A landscape with many peaks, sampled at points; each row gives a point and its height.
A climber steps from a point to the highest of its 2 nearest points, and stops where none of them is higher. Distance is the straight distance between rows; heights are no part of it.
j_62: [-12   0   0  13   5   7  -1  -2  -1   3  -6 -10  21  16 -10  -1  -6  -9
   6  13   6  -4   5]  height 256
j_102: [-20  -6   3  13   7  20  -3  23  -4   9 -16 -15   5  -3  20 -10   0   3
 -15 -11   9  -1   0]  height 2
j_886: [  2  13  -1  -2   2  -1 -14  10 -18   3 -12   8 -11  20 -11  14  22  -3
  -8  -4   7  -1   9]  height 399
j_179: [ -9   8  -1  20  16  11 -17  13 -17  14 -29   9   4  19   3  -3 -13  -5
   9  14   8 -14  -1]  height 325
j_791: [ -3  -8  13  -4   4 -12  -9   1  -7  -1   3 -13   6   8  -4   0  15   0
  -2  -9  11   9   1]  height 385
j_803: [  1   5  -6   3   4   2  -3  17 -16  17 -23  -2 -17  10  -2  12  20 -10
 -14 -12  20   4   2]  height 459
j_937: [ 10   0  -3 -17 -14  -4  26 -39   3 -10  27  12  19  -4  -3   2  -6  -9
   0  -2 -18 -11  13]  height 378
j_927: [ -7  -6  -9  11  14  -5  -4   2  -9  14 -39  14   8   0   7  -8   8   9
  13   0  15  -1  -6]  height 263
j_602: [  5  17  17  -3   2   0 -15   3  -2  12  13 -13 -23 -15  -8 -11 -17 -11
  -5 -10  -9   3 -10]  height 436
j_737: [ 14  -1  -1   3   8 -11 -10  17  13  23 -17  -3 -17   2  -9  20 -10  -1
 -13  17   8  21 -24]  height 628
j_461: [ -3 -23 -12  -6   6 -12   4  -3  19  -3  -8  -4  16   2   5   4 -16  18
  24  16   0   6 -16]  height 386
j_447: [  0  17  12  -4   2   0 -10   6  -8   6  18  -4 -14  -8  -9 -12  -2  -1
  -1 -18 -12  -3   2]  height 502
j_612: [ 22  22 -10 -10  -7   4 -18 -15  -1 -14  10   6 -20   4 -17  11   0   1
  -8   9 -17  -1   4]  height 610
j_357: [ 22  -1  10  -9  -4  -5   5 -17   8 -10  16 -11   5 -15 -18  -4 -15   1
  17   3 -23  -9   3]  height 490
j_237: [-13   7   1  -2 -16  13   8 -23 -12 -10  14   1  14  -5  -1  -7  18  -3
 -17 -19  -6  -8  18]  height 398
j_188: [ 19  -8   1   1  10 -10 -20   3  -7  -5 -20  -7   0  20 -12  15 -14   1
  15  18  10  -4  -6]  height 412
j_522: [  9   0  -9 -13 -13  -6  13 -19  21  -9  22  15  -1   3  16   1   7   1
  21   9  -5  -8  13]  height 335
j_914: [-10 -25  10  11  -4   4  21  -2  -2  -8  12  -7  23 -11  16 -17 -14   6
   0  -7  -4   2  -2]  height 220
j_250: [ -8   2  10   5   9  -4 -12  28  -5  14  -3 -10 -12   5   4   4  -7   6
 -10  -7  12  12 -16]  height 387
j_564: [  0  16  -6  -6  -1  -6   2 -17 -12 -13  28  16  11  10 -13  11   1   5
  -9  -2 -16 -19  21]  height 292
j_746: [  2  -2  21   2  -5  -2   9   5   1  -9  16 -11   9  -8   5  -6  12   1
  -2 -17   6   2   8]  height 434
j_432: [ 23  13 -12 -10   0   0 -22   3  -9   3   1   9 -35   9  -6   5   2  -4
 -11  -1 -17   1   2]  height 738
j_984: [-20 -11  -6   5   5   6  -1  17  11 -12 -13   0   8  -3  18   5  -9  17
 -16   4  32  15 -24]  height 181
j_617: [  6  -2  -5   7  22  -3 -21  19 -14  14 -31   1 -25  13  -4   7 -20  -5
   1  14   6   5 -18]  height 468
j_308: [ -6 -14   6   1   7  -5   2  13   8   2   0 -13  -4 -12  -1 -11  -4  10
   1   2 -15  18 -12]  height 516
j_610: [  1   7  12 -15 -16  -6  25 -34  -5 -18  24  14  15 -23  -7  -3   1  -7
   1 -15 -14 -12  15]  height 421
j_630: [ -6  -1  15   6  -2   0  12   0   4  -6  12 -16  -4 -35  -6 -18 -20 -12
   6 -20  -1   5 -10]  height 855
j_306: [  3  18 -10   8   1  13 -22   0 -14  -5  -4  13 -14  28 -11   4  -8 -12
  -1  15  -3 -20  10]  height 626
j_255: [  4   3  10 -11 -17   0   9 -11  10   0   6  -6 -13  -9  -3   5  24  -8
  -9  -6   4  22   2]  height 640
j_496: [ 13   1   0   6   6  -5  -3  15   0  22 -33   9 -16   1   0  17   4  -5
 -15  16  20  22 -14]  height 571
j_661: [ 17  12  11 -10  -7  -2   2 -18   5 -15  15   0  -2 -28 -17  -8  -9  -5
   8  -7 -17  -8   2]  height 560
j_910: [ -9  18 -18  -3  -4   1  -4 -25 -12 -15  23  20   9   7   2  -2  -3   3
 -20  -4 -14 -19  13]  height 255
j_267: [  1  16  -8 -14 -15  -2   6 -14   3  -6  20   2 -23 -15  -9   1  20  -9
  -9 -19  -2   9   3]  height 741
j_600: [ 14  -3 -14   1  14   0 -24  11  -6  10 -20  -3 -21   9   3  -8 -10  -9
   6   8  -4  -1  -8]  height 554
j_510: [ -2   4  -6  14  -1   0   8  14  11  -2 -17   3   7   6   6   7  16   2
   7  12  29   5   2]  height 212
j_509: [  8  24 -17 -10 -11  -1  -7 -28  10 -25  14  16  -8   3  -4  17   6   9
  -8  13 -13  -2   9]  height 527
j_405: [ -5   9   9   7   1   3   2  34   0   7   6 -17 -10  -6   6  12   4   3
 -18 -17  20   5  -2]  height 355
j_511: [  1  19  -7  -2  -4  -1  -5   7  -9  -9  10  14 -10  21 -10  16  17   2
  -2  -6   4  -7  15]  height 360
j_94: [ -1   2  -9   5  -2   5  -5  11  -1   9   7  14   7  12  11 -12   0   4
  10  -4  -5 -17   9]  height 672
j_823: [  9 -11   6  -7 -15   2  27 -20  15 -20  13  -3  -1 -20   2  -6  10  -7
  10   6 -18   7  12]  height 544
j_433: [-10  -2  -6  14   4  -3  -3  22  15  -6  -9   3   2   2   7  11  -5  12
  -1  10  29  13 -16]  height 200
j_879: [  3  -3 -13   8   0  -2   7  -8  13   0 -20  12  16   7  -2   5  12   0
  20  23  10   0   4]  height 223
j_930: [ -5 -14  -9  10   4   1   8 -14   8   4 -16  -2  29  11 -11   0  -5  -6
  12  21   4   0   2]  height 236
j_35: [ 23   0 -13  -5   4 -10 -10  11   1   2  -9   3 -25   9  -2   5   2   0
   9   6  -5   1  -1]  height 631
j_470: [-11 -17  -3  11  11   2   1  11   0   5 -34   9  16  -1  15 -10   2  16
   2   8   9   2  -4]  height 234
j_105: [  5  11  18   1 -12   5  12 -10   8  -9  13  -1  -4 -33 -12 -20  -8 -13
   3 -14  -9   1   2]  height 661
j_850: [-13  -6  -8  10   3   5  10   8  -6  14   9   2  21  12  11  -8   0   3
   9 -10  -6 -20   9]  height 607
j_792: [  4  -4  21  -8 -12  -9  20 -13  -2 -13  25   3  10 -14   6  -5  10  -4
   6 -19  -1  -7  14]  height 481
j_861: [ -5 -19  -4  -5  -6  -9  29  -7   5   1   5   5  25  12  10   8  16  -1
  10   4   5  -4  14]  height 371
j_818: [ 14  -7  19  -6   5 -15 -18   2   2  -3  11 -13   2   4  -4   4  -5   2
   7  -2   4   4  -6]  height 342
j_223: [-19 -22   0   9   2   4  15  11   8  -4 -17   3  21  -4  19  -9   8  15
   0   7   0  13  -2]  height 211
j_679: [ 12   6   1   9   2   1  -6  21 -12  25 -29   9 -19  10   0  21  13 -13
 -25   3  21   9  -2]  height 517
j_721: [ 14  10   1 -10  -1  -6   2  -4  -4 -17  25  13   7  12  -7  11   9   3
   2   1  -9 -14  16]  height 322
j_770: [ 19 -10  -5 -10   2 -11  -8   9  15  21 -12  -9 -22  -9   0   9  -6  -3
 -12  12  -6  22 -22]  height 694
j_931: [-21 -31   5   8  -3   7  19   1   3 -16   1 -10  16 -16  16 -10  -7  11
  -4  -3   0  16 -10]  height 197
j_205: [-10   0  12   1  -3   7  12 -15 -15   6  25  -3  19  -5   0 -15 -11 -14
   1 -18  -9 -23  13]  height 296
j_371: [-15  -4   3   3  15  -4  -6  21  -2   2   4 -11  -6  -4   1  -8 -11  11
  -3  -2  -4   8 -13]  height 451
j_366: [ 16 -16   2 -13  -3  -6  13 -15  16  -3  13 -12  14  -9  -3   1 -16  10
  26   7 -26  -5  -3]  height 441
j_716: [-18   6  -2  20   7  14 -11  10  -5  10 -20  -4   9  12  -4  -2  -5  -5
   4  14  13  -2  -1]  height 287
j_385: [  3  14 -12   2  -6  14 -11  -3  -4  -2   3   2 -11   5   1 -14   9 -14
 -14   0   0  -3   8]  height 543
j_634: [ -1 -16  11   7  -6   2  22 -13  -6   3  19  -3  27 -10   5 -18 -16 -10
   5 -12 -13 -14   8]  height 253
j_938: [ 15 -16 -11 -14  -2 -10   7  -9  25   0  -1  -3   5   3   5   9  -7  14
  32  21 -17  -5   0]  height 411
j_285: [-14 -15 -14  -3  12 -10  -6  -3   6   6 -25  -7   8   2 -13   2 -11  16
  17   8   3  11 -22]  height 346
j_859: [  3   1 -13   0  -2   0   1  10   4   1  -5   4  -8   3   7  -9  17   0
   3   1  -6   1   8]  height 609
j_182: [ -7  -7 -11   5  17  -8 -11  -3  -9  17 -32   2   3   6  -9  -3  -6   7
  20   5   5   4 -15]  height 303
j_949: [  5   9  16   4  -3  -4   8  22   7  -2  15 -12 -11 -15   7   2   2  -3
 -13 -15  17   6  -3]  height 391
j_777: [ 11  -2 -10 -16 -16  -1  14 -31  10 -12  23  19  16   2  12  -1   2   1
   0   6 -14  -9  12]  height 354
j_238: [-17   5  18   0   4   6  -4  -1 -17   6  16 -12   2 -11   1 -18  -3  -4
   2 -25  -9 -18   5]  height 389
j_368: [ 22  -2  -8  -5   2  -4 -16 -14   4   3 -12   5  13  20 -12  11 -11   3
  18  23  -5 -14   4]  height 466
j_512: [ 12   8   6   1   8  -3 -19  11 -12   8   8 -16 -34   2  -6   1 -16 -22
 -10  -5   3  -1  -6]  height 359
j_908: [-19   2  30   8   9   9  -3  14 -11   2  11 -20   0 -15   9 -15 -17  -1
  -5 -20  -5 -10  -4]  height 280
j_189: [-27  -5  -5   2  20   9  -8  18 -10  -5 -26   3   1  -1   9   9 -12  13
 -27   6  34  10 -26]  height 131
j_359: [  8  -6  -1 -11 -12  -3  -6 -24  15  -3  -2  -9   4   5 -12   2   9   0
  13   5  -6   8  -3]  height 547
j_897: [-12   7  -4  -4 -20  12  19 -14   5 -11  15  11   7  -5  13   1  27   8
  -4 -17  -2  -7  17]  height 418
j_614: [ -9  22  -6  -3 -14  16  -6 -13  -9 -10   8   7  -8  -2   5  -4  20   0
 -31 -15  -1  -2  13]  height 469
j_594: [ -8   0   2  13  24   0 -17  25 -16   4 -31   6 -11  15  -1   8 -20   7
   2  17  10   0 -14]  height 396
j_480: [  9  16   9 -11  -4  -6   8   2  -8  -4  17  -2 -23 -22 -11  -3  13  -9
 -15 -21  -6   0   7]  height 614
j_393: [-13  -9  -6   0 -16   7  23  -7   9  -2   7   7  13   5  16   0  24   2
  10  -7   3  -3  15]  height 390
j_479: [ 11   2  -7  -7  -9   1 -15 -23  10   4   2   5  10  15 -11   5   1   1
  13  12  -6  -8   1]  height 504
j_584: [-27  -8   0   6  21  16  -5  28 -17   8 -26 -10  -4  -4  18   1  -7   6
 -30  -1  18   6 -16]  height 60
j_301: [  0 -10   8  -7   1 -12   6  12  14  14   3 -15 -17 -21  -1   2  -4   4
 -13  -2  -7  29 -23]  height 598
j_281: [ -1  -8   5  -5 -13  -1  12 -14  21  -7   3  -8   1  -5  -3   4  15  -2
  14   8  -3  20   0]  height 587
j_143: [  1  10 -14   5   0   9 -13   1  -8   6   7  20   1  23   1  -4  -9  -4
   7   8 -10 -24  11]  height 731

For each start below, name the point where the climber stops.
j_182: j_630
j_479: j_267
j_614: j_143
j_584: j_432
j_930: j_432
j_886: j_770
